A landscape with many peaks, sampled at points; each row gives a point and its height.
From any point a climber steps to the highest of the 2 points nearest to it. It stops when none of these is higher. Distance is the straight distance between rows; heights are no part of it.
Komeb: [131  84  79  92 143 140 126 124 104 133 109  67 149 125 185 135  85 175
 157  91  90  89  72 111 131 124 133 112]  h=562
veva: [144 119 104  92  94 121 153 145 134 129  78  82  79 107 150 141 119 137
 143  88 101 148 144 158 150  95  73 128]  h=158
Miseg: [118 146 102 153 124 146 160 153 146 157 145  89 159 156 143  98  84  88
 122 162 183 127 102  73  94 175 172 138]  h=501
Rop: [108 112  70 147 136 172 177 110 144 152 143  77 103  99  85 146 100 119
 149 156 154 126  73  99 155 139 152 163]  h=78
Ton: [150 117 107 152 107 142 155 140 144 157 151  87 170 141 181 103  80 106
 139 115 161 106 107 115 115 152 168 164]  h=554
Pud: [ 78  98  92 141 176  80 117 112 135  99  97 179 120 163  83 131 113 116
 142 171 147 114  63 109 170 208 122  98]  h=493
Far: [162 160 117 194 111 143 115 174  97 140 174 101 128 126 149 118 152  83
  90 170 170 127 114  65  70 121 184 116]  h=119
Riza: [122  96  99 145 152 177 117 127 123  97 166 111 165 148 174 136 124 135
 117  98  91 108 108 124 156 136 141 147]  h=313
Pas: [145 137 190  80 137 141 167 106 137 102  72 163 164  71  73 138 120 149
 188 123 125 145 148 155 208 149  92 201]  h=282
Sape: [122 142  80 145 132 170 185 137 124 156 168  86 121 104  94 133 111 113
 127 185 170 125  76  83 126 167 179 163]  h=91
ridu: [159 120 128 106  96 170 109 106 148 139 114 101 101  62 109 139  94 170
 113  92  77  87 127 173 117 116 136 139]  h=412
benob: [110 116 172 145  96 150 165 128 178 148 128 112  76 115  89 133 148 155
 119 193 110 157 128 143 133  82 127 164]  h=59
soza: [112 169 166 114 103  75 109 133 155 148 127 206 145 151 141  97 131 119
  93 139 157 119 169 179  72 131 130 110]  h=291
zigat: [ 73 121 169 135 156  58 160 142 156  88  94 217 133 120 104 140 107  97
 149 125 170 168 128 128 159 217 101 111]  h=587
ler: [ 98 133 173 104 152  84 144 141 145 105 130 219 129 107 128 124 116 138
 146 114 142 168 159 146 140 195 108 118]  h=533
muk: [ 99 128 182 140 113  91 118 129 173 124 108 177  75 165 107 108 162 122
  97 193 140 156 132 150 111 139 112 100]  h=171
sipa: [108  96 125 115 137  95 167 100 156 143 145 142 157 150 126 123  78 120
 182 126 152 142 119 111 145 165 125 157]  h=379
vuva: [157 108 131  70 130 158  91 103 139 102 116 121  95  82 119 153 128 185
 124 103  75 102 121 150 116 102 124 124]  h=356
reg: [178 150 108 165 119 153  95 154 100 145 169  97 129 128 165 119 150 117
 101 142 167 113 102  82 102  87 170 101]  h=133
Rela: [149 129  91 105 134 153 103 125 137 141 121  65 100  95 172 136  95 164
 145 123 143  91  80  97  74 113 171 101]  h=272
rim: [111 126 147 113 167 130 122 107 147  89 141 199 133 107 120 115 121 135
 148 134 121 150 139 134 150 171 112 135]  h=480
Ral: [118 107 111 114 104 130 152 146 151 148 107  59  99 131 144 130  98 122
 155 131 131 145 133 120 145  99 102 145]  h=186
puvuz: [ 79 112 108 154 193 120 113 122  80  54 149 151 155 142 130 162 166  94
 114 117  99 130 140 106 164 128 119 119]  h=360
rure: [ 70  95 127 144 170  60 127 128 134  98  94 200 131 136 102 145  95 104
 146 138 153 135  85 130 146 207  97  86]  h=538
luzir: [132 103 155 118 153 160 129  87 152  96 126 165 135 100  97 127 107 140
 163 142 113 133 112 134 165 143 115 172]  h=423
mal: [102 113 198 114 121 150 177 123 175 118 103 147 103 122  97 123 129 135
 151 177 129 170 117 141 182 123  93 188]  h=35
Fes: [123  71 120  58 145 131 133 125 108  89 105 139 116 107 159 151  99 178
 181  71  83 113 123 118 147 160 110 142]  h=459
Guz: [113 132  79 155 165 121 103 134 100 123 127 104 156 157 136 113 100  99
 122 173 142  86  84  76 102 175 171 102]  h=396
dodi: [126 160 182 120  81 150 139 135 177 143 115  93  92 108 126 111 136 137
 101 182 142 127 130 124  36 102 169 139]  h=109
fada: [ 73 177 142 113 143  79 128 154 103 105  96 179 130 112  85 131 150 104
 126 134 125 165 214 169 130 183 107 105]  h=216
sode: [199 145 109 162  88 150 101 146  98 182 159  83 118 109 117 151 196 151
  84  95 122  79 141 157 134  49 139 138]  h=208
Fumid: [180 138 142 183 127 145  97 137  55 142 156 146 150 155 146 139 168 111
 113  94 111 131 143 111 168  52 119 118]  h=279
mipit: [117  87 114  71 151 152 118 119 120  73 110 120 113 109 156 162 135 169
 139  92  66 117 130 144 131 122 117 137]  h=397
vilud: [ 95 108 110 134 181 122  92 121  97 100 132 115 158 177 179 117 107 120
 116 166  94  81  88  89 102 142 158  98]  h=437
Revi: [122 143 119 184 120 125 133 151 136 138 122  87 134 170 158  98 115  77
 108 174 178 138 123  89  86 139 148 110]  h=460
Bezi: [159 128 105 114 121 166  96 115 109 113 102  52 114 106 169 158 145 179
  84  56  67  68  78 163 112  81 131  99]  h=552
natet: [174 156 135 194 130 132  71 123  79 155 167 125 125 158 151 114 178 130
 102 125 171 111  91  84 113  60 160  93]  h=149
rafos: [123 159 137 193 117  83  89 157 142 137 102 133 133 168 163 100 127  79
  67 140 161 137 133 150  61 124 135  80]  h=388
zop: [200 137 104 155 103 167 114 146  92 150 127  72 114 120 122 142 167 149
  83  74 107 116 128 174 148  69 117 136]  h=234
mosa: [139  55 101  82 121  86 168 138 116 157 127 118 146 134 137 161  80 159
 195  63 110 118  89 109 154 176 117 146]  h=600
Giz: [130 128 109 133  90 140 157 136 142 147 119  42  73  94 132 132 105 127
 129 140 111 144  97 118 120  85 127 118]  h=212
vobi: [123 168 156 123  56 167 153 139 152 166 127  74  80  73 120 130 153 144
  85 169 139 131 135 136  60  78 174 138]  h=93
lif: [182 133 106 140 127 179 129 149  78 128 131 103 157 124 132 151 175 131
 109  66  90 133 171 172 176  98 105 148]  h=271
nat: [137 177 133  55 105 122 122 137 135 152 107 153 148 143 124 114 141 148
 120 131 133 122 197 165  97 120 114 114]  h=176
Sizi: [132 153 117 141 159 116 101 140 104 120 123 143 168 154 197 113 120 101
 129  86 118 145 151 118 135 111 110 107]  h=441
pumuz: [110 127 183 124 104  58 144 139 180 154 133 184 139 160 133 107 101 106
 123 139 135 142 151 143  73 172 138 120]  h=321
vurom: [101 150 173 124  69 169 156 123 167 176 130  85  71  99  91 138 164 162
  86 179  92 124 137 158 113  74 152 146]  h=76
puv: [ 93 198 173  95 122 105 166 168 116 123 107 211 145 125  84 109 144 141
 138 158 140 155 223 175 127 180 112  99]  h=239
Zikoz: [177 171 127 128  87 150  93 115 104 180 146  99 121 125 119 132 214 147
  93 116 151 101 153 130 125  42 136 124]  h=185
rap: [128 148 169 141 103 108 105 111 158 144 139 155  75 150  88 113 198 136
  79 190 140 138 151 137  92 105 143  95]  h=196
Teve: [129 143 182  99  96 119 109 118 175 139  97 127 106 134 116  99 116 130
 111 176 142 123 151 128  59 118 144 122]  h=129
kav: [147 137 106 138 149 140  73 119 116 111 171 163 125 130 135 115 163 139
  96 130 112 121 165 149 117 100 140 122]  h=248
lel: [109  97 101 143 130 132 166 106 145 119 146 108 103 142  81 128 115 113
 149 176 158 148  98  96 170 137 128 152]  h=64
Lelof: [143 177 147 184 106 117  95 153 111 142 112 100 130 167 162  90 138  81
  87 158 161 133 133 116  82 100 139  93]  h=420
mitil: [ 77  83  93 157 186 102 112 101 103  91 139 168 114 162  80 144 149 128
 142 170 121 126  69  95 169 174 130 115]  h=449
gamab: [105 112 103 191 168 116  99 130  84  91 162 126 174 157 126 145 148  75
 112 103 134 131 132  98 166 121 124 127]  h=334
tuk: [ 98  90  96 147 168 126 106 107 108  81 156 148 111 139 118 154 144 124
 146 147 105 131 109  96 152 131 137 140]  h=403
lisos: [143 129 115 192 156 141 117 134  71 133 174 118 157 174 143 127 149  94
 103 120 131 124 113  87 177  83 124 122]  h=308
Goka: [181 166 160 159 112 137  66 108  89 185 153 127 133 136 139 138 217 131
 112 104 165 104 137  96 117  51 148 122]  h=167
noka: [175 192 137 126 128 137  84 131  68 154 109 144 159 145 126 119 189 126
  90  95 141 124 177 120 143  51 112  91]  h=228
zano: [ 93 114 129 178 159  62 114 128 153 126 130 183 159 130 131 128  77  91
 116 123 150 120  97 156  83 197 128  98]  h=336
nuget: [119 114 128 124 106 142 142 105 147  92 118 109 139 138  66 130 127  87
 128 130 129 161 182 135 151 114 113 180]  h=150
Faku: [103  69 118  50 142 101 157 138 121 115 114 145 145 131 145 162  91 170
 207  86  90 111  86 110 164 181 120 151]  h=527
genor: [150 148  94 174 128 185 148 166 113 136 181  88 129 112 123 141 135  95
 116 160 171 134 103  74  99 147 176 148]  h=105
zafos: [122 143 127  84 132 141 158 131 107 101 122 155 115 108  99 128 156 147
 155 110 115 167 210 153 160 157 103 156]  h=354
Rog: [103 105  95 105 149 113 140 137 134 105 132 133 108 146 133 121 126 129
 167 114 128 170 148 129 169 141  98 134]  h=436
Rusa: [172 177 167 186 127 107  80 128  50 156 139 164 150 154 129 128 181 120
  98 103 114 129 148 102 139  45 115  85]  h=254
Punok: [151 104 103 141 141 170 103 111 137 116 175 122 127 125 147 123 123 136
 117 113 113 105 142 141 127 117 131 141]  h=280
vogi: [152 162 135  76  87 139  99 117 155 156 116 112 117 137 123 106 142 130
 108 138 141 103 164 152  81  82 127 124]  h=153
rozim: [106 167 131 124 142  95 113 161  90 110 116 159 145 140  95 129 144  86
 114 133 122 166 209 152 132 137  96 125]  h=197
kera: [115  97 100 107 161 138 103 118 112 124 133 106 145 164 183 130 101 168
 144 138  89  91  85  92 115 141 146 105]  h=486
pak: [139 136 100 116 136 142 124 122 128 139 136  98 133 109 161 113  81 142
 143 154 141  97  89  72  62 154 179 120]  h=303
kodur: [145 146 107 117  74 116 146 129 141 154 103  60  63  80 113 151 144 146
 101  94  98 125 126 193 141  87  89 114]  h=131
Munit: [119 113 138 170 145  87 109 115 153 107 133 196  79 142  99 121 145 121
 102 176 143 153 103 149 123 158 108  77]  h=151
gunap: [129 110 184  93 137 132 170 103 153  98  72 150 162  44  88 151 126 149
 210  75 145 138  94 147 208 141  91 188]  h=320
zotom: [154 107 117  97 134 161 107 112 125 133 108  74 148 113 194 136 114 179
 121  76  79  90  86 134 112 101 132 113]  h=655
Robiz: [181 136 102 121 103 164 100 108 137 141 115  64  99  65 139 157 131 169
  98  75  90  76  95 184  97  99 143 102]  h=477
pul: [158 129  95 100 136 157 126 143  99 112 128 123 123 123 114 129 162 144
 121  81  91 147 194 165 153 116 111 145]  h=309
giviz: [100 121 125  92 128 141 168 151 124  86 123 150  98 122  98 138 159 114
 171 112 139 180 173 129 189 151  91 162]  h=390
nafu: [134 129 151 115  80 144 154 127 157 145 113  77 137 131  94 126  98 106
 114 138 114 129 182 148 120 114 127 180]  h=126
pipo: [ 99 171 184  85  99  75 159 147 149 148 108 210 168 137  98 106 141 147
 108 155 124 135 195 181  87 155 110 113]  h=263
bek: [ 97  87 144 100 156 102 160 106 138  99 133 188 164 124 106 140 108 129
 201  99 145 141 121 103 176 187 116 163]  h=419
bal: [157 193 101  78 124 149 105 153  81 138 100 144 157 142 133 120 179 145
 115 103 122 127 203 153 116  96 104  85]  h=201
mipo: [148  93 134 127  85 123 191 127 168 186 155  97 150 118 146 126  64 123
 158  96 138 121 106 132 112 155 161 168]  h=622
Lizi: [153 157 133 157 141 136  85 139  87 127 120 123 154 161 174  91 123  92
  98 111 153 144 136 120 114  67 120 109]  h=399
dut: [ 96  83 100 107 174 158 160 118 108  77 147 143 163 152 173 142 129 135
 140  86  86 114 120 115 170 164 138 151]  h=349
gife: [148 139  78 127 105 149 121 128 119 158 114  43  82  79 145 155 107 137
 131 131 127 117  74 107 110  80 150  95]  h=240
Vekup: [ 97  92 105 106 163 127 166 111 129  91 151 168 174 124 146 157 123 128
 173  71 119 127 154 119 166 185 129 151]  h=382
gir: [133  84 123 103  84 101 195 127 154 183 132  90 138 123 129 141  60 140
 178  90 124 122  85 132 152 160 123 156]  h=696
tav: [138 141 198 104 121 148 144 117 171 130 119 154  96 106  84 102 140 161
 133 180 111 143 147 171 149 103 105 162]  h=40
dadod: [118 112 172 130 108  88 153 111 167 150 145 161 157 146 129 103  75 101
 149 132 149 139 135 123 109 173 123 140]  h=348
Der: [107 129 102 184 157  98 118 124 129 139 132 140 154 150 139 109  79 101
 126 184 153  87  78 104  79 212 162  96]  h=367
bive: [110 135 135 133 107 116 132 133 127 118 131 119 138 161 102 120 151  85
 107 158 123 168 196 136 136 102 109 148]  h=172
Kaso: [100 103 140 118 113 149 178 116 169 119 128 107  94 126  84 133 119 126
 164 157 144 159 110 126 189 105 100 169]  h=50
kato: [133 139 130 152 139 101  77 112 133 131 158 166  91 139 129 121 172 136
 102 146 134 131 145 119  97 113 134  90]  h=222
Pupez: [102 132 138 177 122  63 100 149 150 139 112 168 142 148 152 101  94  84
  83 116 161 124 118 169  52 150 123  93]  h=361
ruf: [133  97 158 104 148 152 146  92 156 100 107 156 123  61  99 133  92 166
 189 107 107 127  78 143 201 142 100 167]  h=371
Subi: [132 122 130 139 142 127 111 105 148 117 143 140 126 120 139 106  73 127
 138 172 151 113  80  87  75 178 172 108]  h=333
votub: [130 126 102 115 166 110 129 144  98 118 126 123 140 172 174 112 128 113
 147 105 129 170 132 113 171 119  80 105]  h=487

For each start below, name the point where the climber stops.
kodur -> zotom
puv -> bek
muk -> bek
veva -> zotom
Munit -> bek
Pupez -> gir
Goka -> votub
mal -> votub
Der -> zotom
lisos -> zigat
